A landscape with many peaks, sampled at points; each row gives a point and its height.
From any point a climber steps to the highest of the 2 points nearest to it. It stops when none of these is higher. Distance is the straight distance between rows; heights are no part of it.
koro: [ -5  11 -15   3   3  -3   9  -8  -3  10   1   4  18   8   1  15  -8  -9
  11  18 -11  -2  -7  17  33  -6  20  11  15   7  22   7  -6   2 -13   1
 -13 -16   5   9  -3 -15  -3  20  12]  height 540
Tef: [ 22  -4  21  15   8   3  23 -13  21 -20   2  11  -5  -1  -4 -18   5  -7
   0 -11 -18  21  -7  -1 -22  -3 -14  -6   4  -8  -8   3 -10   4 -24 -21
   5 -10 -23 -10   9 -13 -11  -9  14]  height 114
tofik: [  0  20 -20   1  -6  -5   3  -2   2  -7 -20  13  -1 -19  -5  10 -11 -11
  -1   0   0  -3  13  -7 -17  -9  -9  -4   0 -15   3  -1 -23   5  21   2
  -1  11  23  13  -3   5  16 -17   3]  height 432
pipus: [  3  -9 -24   4  -2  -6   2  15  -5   1  -8  -7  -1  -4   4   5  -5  11
   6   6  16 -17 -10  -1   1  10   1  10  -3   5   0  -6   6   1   8  12
  -1  11  18   7 -11  11  -7 -16 -10]  height 220
lufil: [  3 -16  -5  10  -4  -8 -14   3  -1  23   8 -13  -6   0 -10  20   5  -3
   3   8  -1  12 -12   7   9 -14  15  -6 -19  17   0   4  13   9  -3  14
  -3 -18   2   0   9  -5 -15   8   3]  height 269
dinuf: [ -9  10  27 -29 -14   7   8  -1  22   1 -10  -8  -4 -25  -7  -1   8   3
   3  29 -13   8  -1 -15   8 -23 -10  -8   6  15  -1  -4  -9  -9   1 -25
   0  -2   4  -9  -1  -6   7  27 -12]  height 428
Dafol: [ 29 -29 -19  -2  -6  -6   1 -33  -4   4  16   7  -8  14   4  -1  -5  10
  14   8   7 -33 -14  -6  -9  27  -5   5  18  -1 -27  -2  -3  -3  -2   8
   1  14  14  -2 -10   8   0  -4  -3]  height 422
lebod: [  6  -4  29   5  11  -9   4   6  -3   0   0  -7   1  -1   1 -11   5  -9
   3   4  -5  18   3   0   6   7  -6   0  -6   2  -3  -8 -16  -4 -10  -4
  16  -7 -16 -12   6  -7  12  14  11]  height 677
nov: [ 14 -19   5  -5   6  -5   4  15   9  -6  17 -15 -10  -6  -8   7   0   3
  27  -1   7  10 -28   4 -18  13 -18   1  -9   7 -19   3   8  12 -12   0
   4  -9  -6  -8   5  23 -13  -6 -10]  height 254
Kesar: [ -8 -15  31 -13  -1  -1   7 -17  -1 -10   0  -3 -10  13   9 -21  17   1
  -9 -16  13   6  20  -9  -7 -11   3   1  -3   3 -15   8 -14   2 -14 -19
  15 -21 -29 -21   2 -13  -4  19   8]  height 327
gilek: [ 11 -16 -10  -8 -11 -14  -3 -18   4   5  -5 -21   1  -9  18   2 -14  22
  -4  -1  20 -36  -5 -21   0   6  18  10  16  -3   0  -3  11   7  17   5
  -8   3   6  11 -30  15 -37 -10  -6]  height 349
mise: [  4 -25   9   2  -2  -6   4  13  20   2   4 -18   0   4 -12  -2  10   0
  18   5  -5  15 -25  -5  -7   0 -23   0   0  -8  -9  -2  -7   2 -25  -6
   1 -19  -1 -10   6  14 -14   4  -6]  height 203
Romom: [ -1 -12 -20   6   0  10  -7 -18 -16  23   9  11  14  24   7  -6   6   3
 -10   6  -2  -8  -6  -9   4  -1   4 -16  13  -9   7  -6  16  -6  -3   4
  -5   8   2  -1  -2 -15  -4  -8  16]  height 532
topap: [  0   1 -43   3 -11 -11   1 -20   2  19  -2  -1  10  12  -4  23   1  -7
   2  11  -1 -13  -3   6   9 -11  11 -10   9  -7   4   4  10   9  -3  -1
 -16  -9   7  12 -11 -26 -12   0  11]  height 211
tede: [  7  -4 -13  15   2 -19 -13 -13  -4  25  28  -2  -3  22 -10  16   1   0
   9   4  -2   6 -10  11  13   1  19  -3  -8  11   1  -4  17  18 -10  23
  -1 -21  -8  -8  15  -7 -19   2   2]  height 310
vavi: [ -6  14   5   6  13   2   1  -4   5 -26 -12  16   3   9  -1 -10  -1 -17
   3 -12 -15   5   6 -16 -15   0  -6   3  -2 -25  -3  -6  -7  -7  14   6
  20   5 -22   9  15   2  21   7   3]  height 605
Pav: [ 18 -14  -9  22  10   7   3  -8 -25   8   7  13   9  31   7 -12   0   7
  -2   6  -2 -14 -10 -12   6  15   4  -6   6 -14   0  -7   7 -10 -16  -4
   6   9   1  -6  -1  -6   5  -4  14]  height 614
vifin: [ -1  24   4 -11  31  24 -11   5  -6 -12   1   4   5  -8  22  -6   6   2
 -12  -1  -5  11  11 -12  -8  -5 -13   9  -3 -11   7   3  11 -10   2  -1
  21  25 -12   4   2   5   7   0  10]  height 308
Kesug: [  4  -8   4  -1  24  15   7  -9 -23 -26 -14  16   5  15  18 -13   9   0
  -2 -22  -3  11   8 -11   1  -2   7   8   1  -9   5  -7   2 -18  -3  -5
  18   4 -30   0  -4 -13  15   9  16]  height 218
Fopo: [-21  11 -14 -20 -13  14 -10   1  -7   8  -7  -5  18 -13   4  23   2   9
 -24 -16  15  -7  18  -1  -1 -27  13  -6  -9  -7  16  20   2  -5  18 -13
 -20  11  16  14  -5 -12   1   5  -1]  height 90
bivi: [-13   4 -13   1  14  13   3  -4 -10  -6  -7  15  12   9   5  -4  -1  -5
   4  -1   2   1  -7 -27  -8  -6 -12 -15   2 -13   4 -16   5  -4  11   3
  17  13 -12  10   0  -7  11 -11  19]  height 600
dip: [ -8   5  25   0  -4   5  -3 -12  -9   1 -10   9 -13   8   7   8  -6  -1
  -8  -1  -4  -4  16  -2   6 -14  25   3  -9   7  18  23 -27  -1  28   1
   1   9  -6 -18   1 -24   4  38   9]  height 767
bol: [-12  19   7   9  11 -11   2  13  14 -18  -3   0  -9   5 -10  -9  -2 -18
  15  -9  -8  15   2 -12 -10  13 -17  -6  -9 -19 -15   3  -3   5   6  -1
  12   1 -34   1  14   5  13   5  -7]  height 554
duvop: [  6   8  16  -2  16 -19   8   1   0 -25 -15  -4  -8  12   0 -11  15  -6
   8 -23  -4  13  20 -12   1   7 -12   4   2 -14 -16   9 -14   0  -7 -14
  21   0 -45 -11  -5 -13  12   9  -5]  height 460
vemir: [ -2  -2  -2  -4   3  -9   9  23  17   1  -2 -22 -10 -25 -22  16  -9   5
  22  13 -10  15  -7  -2   9  -3 -22  -1 -16  29 -10  -9   3  -2  -4  -4
   2  -5   8  -4   0  10  -1  -2  -7]  height 350
mir: [  3  -6 -43  -7 -15  -5   1 -17   2  23  -3 -17  10   0   4  11   1   7
 -10   0  12 -18   3   6  -4  -6  12  -9   6   1   2   3  23  10  11   0
 -19 -10   6   7 -23 -17 -23 -14   4]  height 161
Vaka: [ 14  -5   8  13   9  -3   5  -9  -1  -8  25  18  -9  16 -17  -3  -9 -10
  10  -2  -2  -4 -16   4 -24  12  -5 -19 -14  -1 -11  -5   1   8 -10  -2
  12  -2  -1   7  13  12   9 -11   6]  height 498
Zet: [ -6 -10  28  -1   2  -8  -1  -6 -12   4   6   0   0  17   6 -15  10  -2
 -10 -13   3  12  18  10  15   4  11   2   0   6 -10   7  -9  -1 -18  -2
   0 -16 -22 -22  11 -15  -7  24   5]  height 301
leseg: [ -9   6  16  -2  -3   8  -4  -8  -1 -12 -20   8   3   0  15   4  -5  -1
  -3   5  -8  -1  14  -8   9 -17  16   5  -1 -12  17  14 -23 -13  27   0
   4  15   5   1   1 -12  15  28  10]  height 705
nalu: [ -2 -18   6  -1 -11   2 -11  15  14  14  -3 -19 -14 -19 -12   9   4 -11
  -4   8   5   3  -8   8  -9 -14   1  -5 -13  14  -2   3   9   4   5   9
  -2 -18   9   5   7   7   0   5  -8]  height 229
mesi: [  2 -13  26  -5   6   1  10   4   9   5   0 -23  10  -6  -5  -9  12   0
   9  14 -12  20  -9  -6   8 -11 -22   3   3  11   0 -15 -23  -9 -17 -17
   9 -10 -12 -19   2  -2   0  13   3]  height 604
Pud: [  2  15 -10   3 -11  -2   0   8   2   8 -18  -7   5 -20  -6  13  -8  15
  -7   7  -4 -14  10   9   3  -6  11   7 -18   9  12   6 -16  -5  -5 -13
   1  15  41  13 -18   6  21  -6 -17]  height 322
mobe: [ -7   6  22 -12  -6  -6   7   9  13   8  -8 -16  -1 -20 -11   7  -1   5
   3  17 -16  19   2   4  25 -12  -2  -9  -6  23  -1  -6  -1 -11  -2 -12
   0  -3  12  -5   0 -11  10  25  -4]  height 475
Tig: [ -1 -21  -8   7  -4  -6 -17  -9 -12  16  11  12  -3  35 -20  -8   1  -5
  -8 -12   0 -23  -7 -11  -8   7   9 -15  -8 -15  -5  -2  17   1   1  14
  -3  -3   2   9  11   6   7 -12  -9]  height 331
tamev: [  9 -14 -28  -6 -15  10 -12 -20  -8  38   6  10   2   1   0  -8   5   8
 -16   2  -1 -14   0 -18  -2   0  -3 -15   5  -2   1   6  13  -1  13  -2
 -16   7  13   1 -20 -15  -5  -4  17]  height 639
nadun: [ 13   3  15  -2  -6  -6   2   3   7 -10  18  -3  -9 -25   9   0 -10   8
  -4   5   3  -5  -4  31 -16   9   0  22  -3  30  -1  -3   0   4   8  12
  -5  11  17  -1   3  19 -17 -18 -25]  height 142
gur: [ -7  -3  18  15   3  -5  -7 -22 -21  14  18  24   4  14  -1   1   8  -5
 -15 -12  -2   8  12  16  12   7  26  20   2  12   3   7  -5  -1 -13   4
  -4 -11 -17 -25  10 -16 -10  20  13]  height 277
Zupo: [  3  -3   8  18   8  -8   2   9 -10  -2  10  13  -2  33 -13  -6  -3  -2
   7 -13   2  -3 -13  -8  -2  21   2 -19  -9 -15 -10  -4  13   2 -13   4
  11  -3  -9   4  10   4  13  -6  -1]  height 424
Pom: [ -8  11 -21  -3  -6   8   5   6  -4  10 -11  -8  17 -12   8  10  -1  21
  -8   6   3  -4   5   0   3 -16   6   1 -10   8  13   1  -2  -6  -6 -17
  -5  16  33  18 -18  -7   8 -13   0]  height 360
lakiz: [-11  12 -14  -3   4  10   6 -20  -7   9   1  10  26   5  15  11  -8  -5
   0  18   0  -4   1  13  18 -18  13  -6  18   6  24   9   2   4  -1  -9
 -12   0   1   9 -10 -25   1  10  24]  height 467
dazi: [ -4   5 -10   8  -1  -9   3  15  -1 -18   2   0 -11 -10  -5   2 -14  -8
   5  -9  14 -15  -5  10 -16  20  -6  21   8  -1  -9  -2   1  11  17  17
  -3   8  -2   3   3  28 -15 -25 -23]  height 383
sep: [-16   5   1   7   1 -10   1  22  20  -7   6  -7 -15 -10 -19   2  -5 -15
  20   0   7  15  -8  -1 -10  10 -16 -12 -17  -2 -11   0   3   9   6   3
   7  -1 -18   2  10  11  12  -6  -6]  height 490
Puf: [ -7  13  13   1  12  -9   3  21   2  -7 -12  -9  -2  -7  -3 -11   4  -4
  10   9 -11  17   4  -5  13  12 -16  10  -4  -4  -2  -7  -7  -8  -2   3
   6  11  -8  -8   9  -2  11   8  -1]  height 753
Nunu: [ -3   6   2   0  11  15   6  16 -19 -12  -5   6   8  20  14  -2   8  -2
   0 -12   0  16 -12  -2  10   4  -4  -8   7 -16   4  -6  21  -4  -7   2
   5   0 -18   0   7  -7  -1  -5   9]  height 370
zotef: [ 10  -3 -18   0  -3 -15  11  18   1 -10  -9 -23  -7 -10   1  18 -14  29
  17   2   5 -15   0   7  27  11  16  15  -7  25  -1 -16  21  -3   0   8
 -13  -7  11  -3 -11  12 -17 -13 -29]  height 250
rig: [ -3  -8   5   4  13  21  -6 -16 -24  -6   1  16  17   9  25 -14   6   2
 -16   0   0   4   7  -1   6  -5  12  -1   4  -7  19  -3   2 -20  -2   0
   5  12 -15   0  -4 -14   7  13  22]  height 237
zunop: [ -3   2 -30  15  -1 -13  -4 -17   1  18  11   9   4  27  -7  16  -1 -11
  10   9  -4  -8 -12   9  17   0  20   3  20  -4   7  -3   9  15 -12  17
  -5 -20  -5   3   3 -13 -10   3   9]  height 261
damus: [-15   6   9 -10   6  11  -5  -1   5 -24 -17  10   4   2  19  -6   4  -7
  -6  -5  -8   4   9 -18  -2 -12  -1  12   1 -20   8   1  -7 -14  23   7
  13   7  -8   7   7  -3  10  25  10]  height 654
vuf: [ 12  -5   7   1  -4 -14  -9  10   5  -3   0 -13  -7 -19   5  -3 -14  15
  -7   4   5 -25  -1  14  -2   9  14  24  -3  15   9  -2   4   1  11  15
  -6   4  23   3 -13  29  -9 -12 -26]  height 182
fupi: [-25  21   1 -11   5   8  -4  25  10 -12 -20  -9  -3 -12   2  -7   8   4
   2   3  -8  13   9 -14  13  -1 -13  16   1  -7   2  -1   6 -13   7   0
  -4  12   1   5  10  -2   9   5 -10]  height 834
Dosil: [ 11  16   4  -1 -10   1  -6  -2   8   7  -8  -2  -6 -24  -6  14  -6  -7
 -11  10   2  -7  14  18 -10 -12   4  -8  -9   6  11  12 -20   4   9   1
   0  10  34   7  -1   1  17  -3 -12]  height 276
poz: [ 14  -2   8  -8  -9  13  10   5  23  -4   8  -9  -8 -27  -1  -5   2   5
   0  14 -14  10 -11  23 -13  -1 -16  13  -2  30  -3  -2  -2   0  -3  -1
 -10   3  21  -6   3  15 -16  -6 -18]  height 100
kater: [ 23   1  34  10  17  -7  10   5  12 -13   6   8  -9   6 -14  -9   6   0
   0 -13  -5  12  -1  -4 -13   6 -18 -15   6  -9 -14  13   2  11 -24 -15
  11 -13 -26 -10   2   1   1  -8   7]  height 91
Vuni: [  0   4 -18 -12  -1  12   7  -9  -2   6  10   7  -7 -13   5  -7  -9   5
  -3  -6  18 -17   1 -16 -22  11 -21   4  21  11 -14  -5   3  15  18  -2
   2  15   3   7 -23  13 -11 -32   7]  height 134
pofol: [-20  -5  -2   4  -4   0 -10   7 -10   0 -11   8   5   7   5   1   1  -6
  -9   2   2   3   3  -1  12  -9  11  -4  -2 -14   5   1   2  -7   8  13
  -4   2   4   7  14  -9   6  14   7]  height 754
rugo: [  3  19  -2  -6  18  20 -11 -16   2 -13  -4  17  13 -11  20  -6   2  -3
  -8   5 -13   8  12 -13 -16 -15  -9   5   5 -20  17  -1 -11 -11  16  -1
  13  26   3   7  -2   6  14  -4  18]  height 274
giso: [-26  12  -5 -10  -7  18  -8  29  16  -9 -18 -11   1 -18   0   2   6  17
 -15  -7   7   5  14  -4   9 -15   2  15   0   4   7   1  16 -12  10  -4
 -13   9  15  13   3   4  10  -6 -15]  height 751
Lis: [ 11 -14 -23  -3 -15   4   6 -26  -1   3  10  12  -9  13  -7 -13  -3  -2
  12   4  -8 -30 -11 -12 -16  23 -20  -9  14  -5 -17  -8  -8  -2   3   4
  -1  13  17   5 -10   5   4 -15   9]  height 313
Ledem: [  1  -4   2  -9 -10  -5  -2   9  12  18  -1 -20  -3 -19 -18  17   2  13
  -1  11 -14  10   0  15  20 -14   8 -10 -17  32  -5  -3  15  -7  -6  -7
 -13 -12  17  -1  -1  -6  -5  19 -15]  height 531
Pebig: [ -8  20   5 -12  20  15   2  17 -10 -18 -10  -8   2   0  20  -5  14  -1
  -3 -14  -7  20   3 -14   6   1 -17   8   1 -16  -1   2  15 -10   0  -2
  11  12 -30  -3   3  -6  -5   7   1]  height 338
Gil: [ 28   2  23   4  18  -6  -1  17  -3   1   7   1  -5   1   2 -13   2   3
  -3  14  -4   5  -2   9   0  27 -14  12  -6  -8  -7   8   2  -4 -15   1
   2   8   7 -13  10  10   6  -1  -4]  height 41
gulip: [ -7  18 -16  11   8   6   2   8  -1 -20   0  10  -8 -10   6  -9  -6  -4
 -10  -9   1  -1   8  13 -19   8 -11  23   3   0  -5   3 -11  11  13   9
 -14  23   5   2  10  16 -19 -27 -19]  height 451
nos: [-12  14  -3 -10   6   7  -7  19 -11   4   8 -11  -3  -8   9   3  -7  18
 -14  -2  31  -7  18  -7  -3   1  -3   8   4  13   3 -10  15  13  21  -1
   4  17   2   3 -17  16  -4 -38  -5]  height 45
Pob: [-14   9 -32 -17 -15   2  -7 -10  -9  19   2  -2  16  -8  -3  23   2  -1
 -17  -4  16 -10  11  10  -3 -19  13 -10   1  -6  13  10  14   3  12  -9
 -26  -6   6  16  -8 -16 -14  -4   8]  height 117
Gilu: [ -7   2   4   6   7  10  12  -3 -19 -18  -5  15   8  36   9  -7   8  -2
   5 -36  -2  10  -2   3  11  10  13 -11  14 -14   1  -5   8  -1 -18  -1
   4 -16 -28   1   4 -10   5   0   4]  height 406
lakoz: [  4  -7 -22   0  -2  -4   5  23  -8   0  -3 -13  -3  11   8   6   1   8
  17   7   7   2 -17  10  19  14   4   4   1   2   4  -6  22   1  -2  14
  -9  -1  12  -4   5   2 -11 -13 -14]  height 181
Dibud: [  5 -11  20  -1  -3   7  -3   8  18   1   5  -5  -9  -2  -5 -10   8 -16
  -2   6  -1  14 -15   2 -21  -4 -13  -6  -1  -9 -12   4   3   4 -15  -4
   3 -21  -4  -3  17   7  -6   6   4]  height 169
zev: [  5  -3   3   3  -2 -23   2   8   6 -11  -5 -21  -7 -19   5  15 -23  26
   6   6   9 -35   1  -4  14   7  23  24  -9  15   2 -13  10  -1   4   7
  -5  -3  13   8 -17  24 -23 -11 -25]  height 214
gub: [ -7  -2  22  11   1   5  -4 -10  10  -7  14  14  -9  12 -17  -4  -2 -20
   2 -12  -5   9 -10  -5 -26  -5   1 -25  -9  -4  -4  -6  -1   4  -5   0
  14 -14  -9  12  14   9  18   3   6]  height 589
vefib: [  9   8 -12  -5 -11  23 -18 -12   4   0   3  17   7 -16  14 -13   1   8
 -18   0  -4  -1  14   5 -14  -7  -9  -1   6 -14  15   7 -14  -3  10   1
  -6  24  25   6  -8  12  11 -20   7]  height 648
Gos: [  2  -1 -12 -16  -4  22 -20 -13  -6  22  13  14   9 -12   8 -14   3   4
 -21   0   5  -8  14 -16  -8  -6 -11 -17   3  -8   4   3   5   0  17   1
  -3  13  14   6 -15   3   8 -13  17]  height 825
kebe: [-16   0  22   6  -6  -3   2  -9  -9  11   0   4  -7   1   0  14  -3 -10
  -4   2  -6  11   2  11  17 -14  20   1  -7  20  12  11 -15   1   6   2
  -3  -8  -7 -12   8 -24  -5  31  14]  height 854
Zin: [-12  12   1   4 -12  -3  -5  30  18  -2 -16 -12  -9 -23 -12   1  -6  16
 -15  -3  -1  -8  13   7   5  -2  10  21  -2  15   2  -4   9  -8   6  -5
  -9   3  21   7 -11  14  11  -7 -26]  height 674
luro: [  7   0  -8  14  16   8   7   3 -12  -5  -1  20   7  15   2 -11  -4  -4
   3   7  -2  -9 -16 -13  -6  15  -8   0   2 -18  -4  -7   1  -6  -6   2
  12  17   1   1   2   8  10 -11  12]  height 707
tam: [ 14  -8 -22   0 -20 -16  -7  -6  -2  18  -8 -10   2 -15   3   1  -6  14
 -15  -3   7 -35   4  -8  -3   2  17   2   0  -5   6   7  -4   5  18   4
 -12  -5  16   9 -29  10 -19 -10  -9]  height 425
tifed: [-20 -14  13   7  -3  -9   9 -12   5   9  17 -11  13  13  -1   4   4  -2
  18 -25   6  30  -2  15  10  -6   6 -16   9  12  -1  -7 -11  13 -26  -6
   6 -32 -24 -15   3  -5 -14  12   4]  height 426
kile: [ 21  -2  29  -1  23  -2  17  -1   9  -8   0 -16  13  -7  -4 -12  16  -2
   1  15  -9  12   0  -1  -1  -8 -29  11   6   4  -4  -2 -23  -4 -30 -27
  10  -2 -23 -25  -1  -4   0  -4   2]  height 542
kes: [ 24 -25 -15  10   3  -3   7 -14 -17   5  14   9  -4  37   1  -1  -1  12
   8   5   2 -29 -23 -15  -4  22  -4  -5   8 -10 -17  -2  14  -2 -12   0
   5  14  11  -3   0   2   4  -8   1]  height 527
vifiz: [-19   5  -4  -9 -17   5 -21   4  -1   5  -9   5   2  -3  -5  17   4  -3
 -24 -11  10 -12  15  -1   7 -22  14   2  -8 -17   9  28  -3  -3  24   5
 -19  13  13   5   8 -12   4  24  -7]  height 73
pum: [ 13  11  15  -7   5   3  -3  15  16  -3   8  -4 -13 -15  -4 -16   6  -1
  -5  14  -3   8   3  21 -13  14 -19  14  -7  10 -10   4   2   1  -5   3
  -5   7  12 -10  12  14   0  -7 -14]  height 67
bipuz: [  6   9 -17   3  -8   4  -3  -7  -4 -10   3  24  -1 -10   5 -11  -2   0
 -12  -6   2  -9   7  12 -20   7 -14   8   7  -8   1  -6 -13   2  18   8
 -11  23  22   4  -1  14  -6 -29  -5]  height 530
ger: [-17   0 -12  -9   0  15  -8  19  -3   5  -6  -9  11  -7  10   2   5  10
  -7   2   9   5   2  11  13 -11   7   4   2   5  15   0  24  -5   5   4
 -14   8  16  12   4  -4  -4 -13  -5]  height 742
potuf: [ 13 -20  -3   5   1 -14  -5   3 -10   0  14   4 -14  28 -14  -1  -4   3
   8 -10  13 -15 -17  -2 -13  21   8 -12 -12 -10 -13  -1  21   8  -3   8
   3  -3  -1   3   8  18   6 -13 -16]  height 375
lutul: [ -4   0  -1  15   1 -11   3 -16  -3  17  26   0   5  13  -7   9  -1  -8
  16  -9  -2  17  -6  18  20   0  19  -4   8  17   2  -3  -4  18 -21  12
   7 -33 -17 -11   9  -7 -12  15  13]  height 365
Guvar: [  0  -3  -2  11  -1 -15   2  19 -10   5   3  -5   1  17  -2  -1  -2  -4
  15   2   2  14 -12   8  23  16   1  -7  -2  -5  -1 -10   8   2  -8  12
  -1  -7  -2  -3  15  -5  -2   1   0]  height 192
sitot: [-16   1  30  10   1  -3   4 -10  10 -11   3  10  -4  11  -5  -8  -6 -14
  14 -16  -1  15   1 -12 -15  -4  11 -15 -12  -1  -8 -10 -11   0   6  -1
  23 -13 -26   5   7  -3  24  16   8]  height 533
nen: [ 15  14 -20   1 -19 -15  11  -5  -1  -1 -14   2  -9 -22  -7  17 -18  -5
   1  -4   8 -17  12   3 -22   2  -3 -14  -5  -4  -1  -2 -28   9  12  -5
   2  -1  24  15 -20   5   3 -18  -2]  height 353
Tenip: [-10  -2 -10  13  -1  -4   2  -1  -9   2   6   6  10  28   5   0  -6 -12
  12  -2   0   5 -11  10  19   7  15  -8  16 -10   9  -7   3   6 -13  10
  -2 -18 -14   4  10 -10  -2   6   6]  height 223
kame: [ 10   8   1   7   7  10  -7 -23  -9 -14   0  25   6   2   6 -13  -1 -11
 -10   9 -19  -3  10  -7 -12   2  -1  -3   4 -23  12  -7 -16 -17   5   2
   8  16   4   0   3   4  21  -2  16]  height 244
Nasab: [ 18 -13 -27   0 -18  -7 -10 -15  -6  27  -2   7  -4  -4  -5  -2  -2   1
  -9   7   2 -26   2  -5  -3   7   2 -11   0  -4  -2   7 -10   4  13   9
 -10   7  20   4 -18   4   0  -3   4]  height 516
vobez: [ -3   5  13   1   4 -12  13   1  -8 -28 -15   7   0  28   3  -5  18   2
  10 -41   2  19  12   0  11  10   1  -4   5 -17  -9   3  -6   2 -16  -9
   6  -8 -39 -10  -7 -14   9  -1  -4]  height 435
kapa: [-13 -11  25 -16 -21   8  12  -9  15   1 -16  -9   2  -6  -5  -6  12  -2
   8  24 -11   2  -7 -22  11 -23  -2   4  14   5   7  -6 -33 -11  -8 -24
  -3 -13  -5 -16  -1  -6  -4  28 -12]  height 388
tel: [  5  -3   6  -2  10  21 -24   7  -5  -1   3   9  11   6  17 -18  11   6
 -21   1   0   1   5   2   1   3   3   9  -3 -25  10  16  18 -17  -7   2
  -1  17   8   0   7   8   8   4  -2]  height 11
dugeb: [ -3  11 -11 -11  16  19  -5  10 -15  -1  10   5  -3  -3   5   0  -1   4
 -14  -6  26 -11   3 -12 -20   5 -20   0   3  -1 -10  -4  14  13  17   3
   4  19  -5   3  -8  20  -2 -34  -2]  height 79
Kevit: [ 21   6  26  -6  26 -12  12  -8   6 -16  -5 -12  -3  -6  -3 -14  13  -8
   5  -1  -6  12  19  -5  -3   0 -19   8   1   0 -11   3 -20   2 -15 -21
  15   1 -39 -23  -3 -12  10   0   1]  height 493
Movud: [ 10   4  14   3  -4  10  12  -3  20 -16   5   9  -8  -5   0 -15  10 -10
  -7   1 -10  23  -8   6 -29  -4 -24  -3  -8  -8 -11   3   5   2 -10 -11
  -2  -5  -6  -6  25  -6 -15  -7   3]  height 139
Kal: [-25  -1 -11 -12   1  13 -12   5  -1   2   0   1   9   9   6   7   3  -6
 -10   3   7   6  -1  15  14 -12  12  -1  13  -9  17  10  23   0   7  11
 -24  -3  -2   9  15  -9 -10   5   4]  height 861
sigo: [  3  11  -6  -1   3 -14   1  -4   2  13  11 -10   6   1 -15  28 -10  -5
  15  18 -17   3   1  24  35  -6  12   3   1  21  10   2  -3   6 -18   6
 -12 -30   1   3   2 -12  -7  24   4]  height 627
Mil: [-13  -4   2  11   0  10 -12 -20 -26   4   2  28  11  22   8  -3   7  -3
 -16  -8  -6  -2   8   5  12   0  23   9   5  -4  17   8  -5 -12  -2   4
  -8   3 -14 -12   4 -17  -2  21  16]  height 257
voguf: [ -1  -3   5  -7 -14 -12  -6  22  16   9  -7 -20  -8 -24 -14   1  -4  23
  -8   5  -7   2  10  15  18   0  11   3  -7  28  -9  -5  22  -7   0  -5
 -13  -5  21  -7  -7   7   4   5 -31]  height 598
vonib: [ -5  -4  13   8   1  -2 -15   1  -4   2   1   9  -6   7  -6  -3  -3 -19
  -7   5   0  -1  -1   0  -7  -1   1 -11  -7  -7  -3  -4  -5  -1   3  11
  11  -2   1   5  17   2  19  13   7]  height 673
dof: [-17   6  15  -6  -4 -13   4  -8   3   8   8  -7  -1   4 -10  15  -8 -11
  10   6 -12  12   4  22  23  -9  11   3   8  26   9   6 -14  11 -10  -2
 -14 -27 -11 -17   1 -15 -10  30   8]  height 740
deze: [-13 -18  30 -10 -12  10   7 -13   6   2  -6  -9  -2   2   6 -13  14 -10
   2   2  -1  13  -1 -14  -3 -16   4   3   3   4  -2   2 -30  -3  -9 -16
   7 -20 -21 -17   3  -9  -7  28   6]  height 354
Biz: [ 11  -8 -15  -3 -11 -15   0  -9   1  -6  -1   0  -5  -9   8   2 -12   7
   7   0  19 -34 -11  -6  -9  16   6  15  17   0  -9  -8  -2   7  12  13
   1   7   9  12 -21  21 -19 -18 -12]  height 275
sor: [ -6  10 -19  -8   0  13  -1 -10  -2  -1 -10  19   6  -8  -1   0  -4  -8
   3   0  -5  -5   5 -28 -17 -11 -17 -15   7 -19   3  -9 -11   0  20   4
   3  10   7  15  -5   4  16 -14  16]  height 512
dib: [  6   3  -1   5  -6  -8   0  12   8   0  -6 -10 -13 -23 -11  16 -10  -8
  -1  10   7  -9   1  17 -11  -7   0  -1 -15  17  -1  -1  -6   8   7   9
   5  -5  22   9  -2  12   4  -6  -5]  height 228
Nid: [  8 -15 -26  -9 -20   6   9 -17   6   8   0  -1  -9  -5  -1  -6  -6   7
   3 -11   5 -29  -7 -19 -17  12 -13  -5  19   4 -16  -5   0   6  17   1
  -2   3  14  15 -31   7  -6 -15  10]  height 212
Bulo: [-18 -11  16  19   0  -9  11  -5   5   3  14  -1   6  12  -4  -1   0  -4
  22 -22   8  28  -7  -3   3   2  11 -22  -8  10  -1 -13 -11   6 -11  -3
  17 -19 -22   0   4  -6   8  12  10]  height 481
naza: [ 12  -2   1   1   4 -15   7  20  -5 -11   9  -9 -14  -5 -10   6  -5  -3
  19  -9  15  -2 -15   7 -10  28 -10  10  -7   2 -22   8  11  14   1   7
  -1   3 -10  -6   6  27  -5 -14 -25]  height 315
Bego: [ 19   0  23  -1  15   2 -13  22  -4  -4  -5   3   0  13   8 -18  13   7
 -16   0  -3   3   5   3   8  14  -4   9  -1 -28  -5  15  15 -13 -15  -1
  -4   4   0  -9   9   0   5   6  -5]  height 24
Salev: [ 10  -9 -11  -2  -2 -15   9  22   5  -4  -1 -24 -12 -19 -10  17 -12  15
  21   9   5  -4  -3   7  14   4  -2   4 -22  33  -8 -12   9  -1   1   8
   3 -12  12   0  -5  12  -8  -6 -15]  height 296
gebu: [ -9  20 -21  -7  -6   7  14 -13  -8  13  -9  -6  28  -4  13  19  -6   9
  -2  16  -5   1   2   8  13 -19  11  -7  -3   3  19   6   0  -8  -7 -23
  -9  12  24  15  -9 -24   4   3   8]  height 404
zunoz: [ -6  10   4  -1  -3   1  10  12  25  -6  -4 -12 -12 -29 -14   6  -5 -17
  17  14  -8  20  -8   1 -17  -7 -22  -1  -8  15  -5  -1  -6   6   2  -6
   4  -5   0   0  12   5   3  -4  -2]  height 414

For each start below, name the point where the climber stops.
Tef => Gos
Nunu => fupi
nos => luro
dugeb => luro
pum => kebe
Dosil => kebe
zunoz => kebe

Write out the way that a climber takes from each point below.
rugo => vifin > Pebig > Nunu > Gilu > vobez > duvop > Kevit > kile > mesi > lebod > Puf > fupi
Bego => Gil > pum > poz > nadun > vuf > zev > zotef > Salev > vemir > zunoz > sep > bol > vavi > damus > leseg > dip > kebe
dib => Dosil > Pud > Pom > gebu > lakiz > koro > sigo > dof > kebe
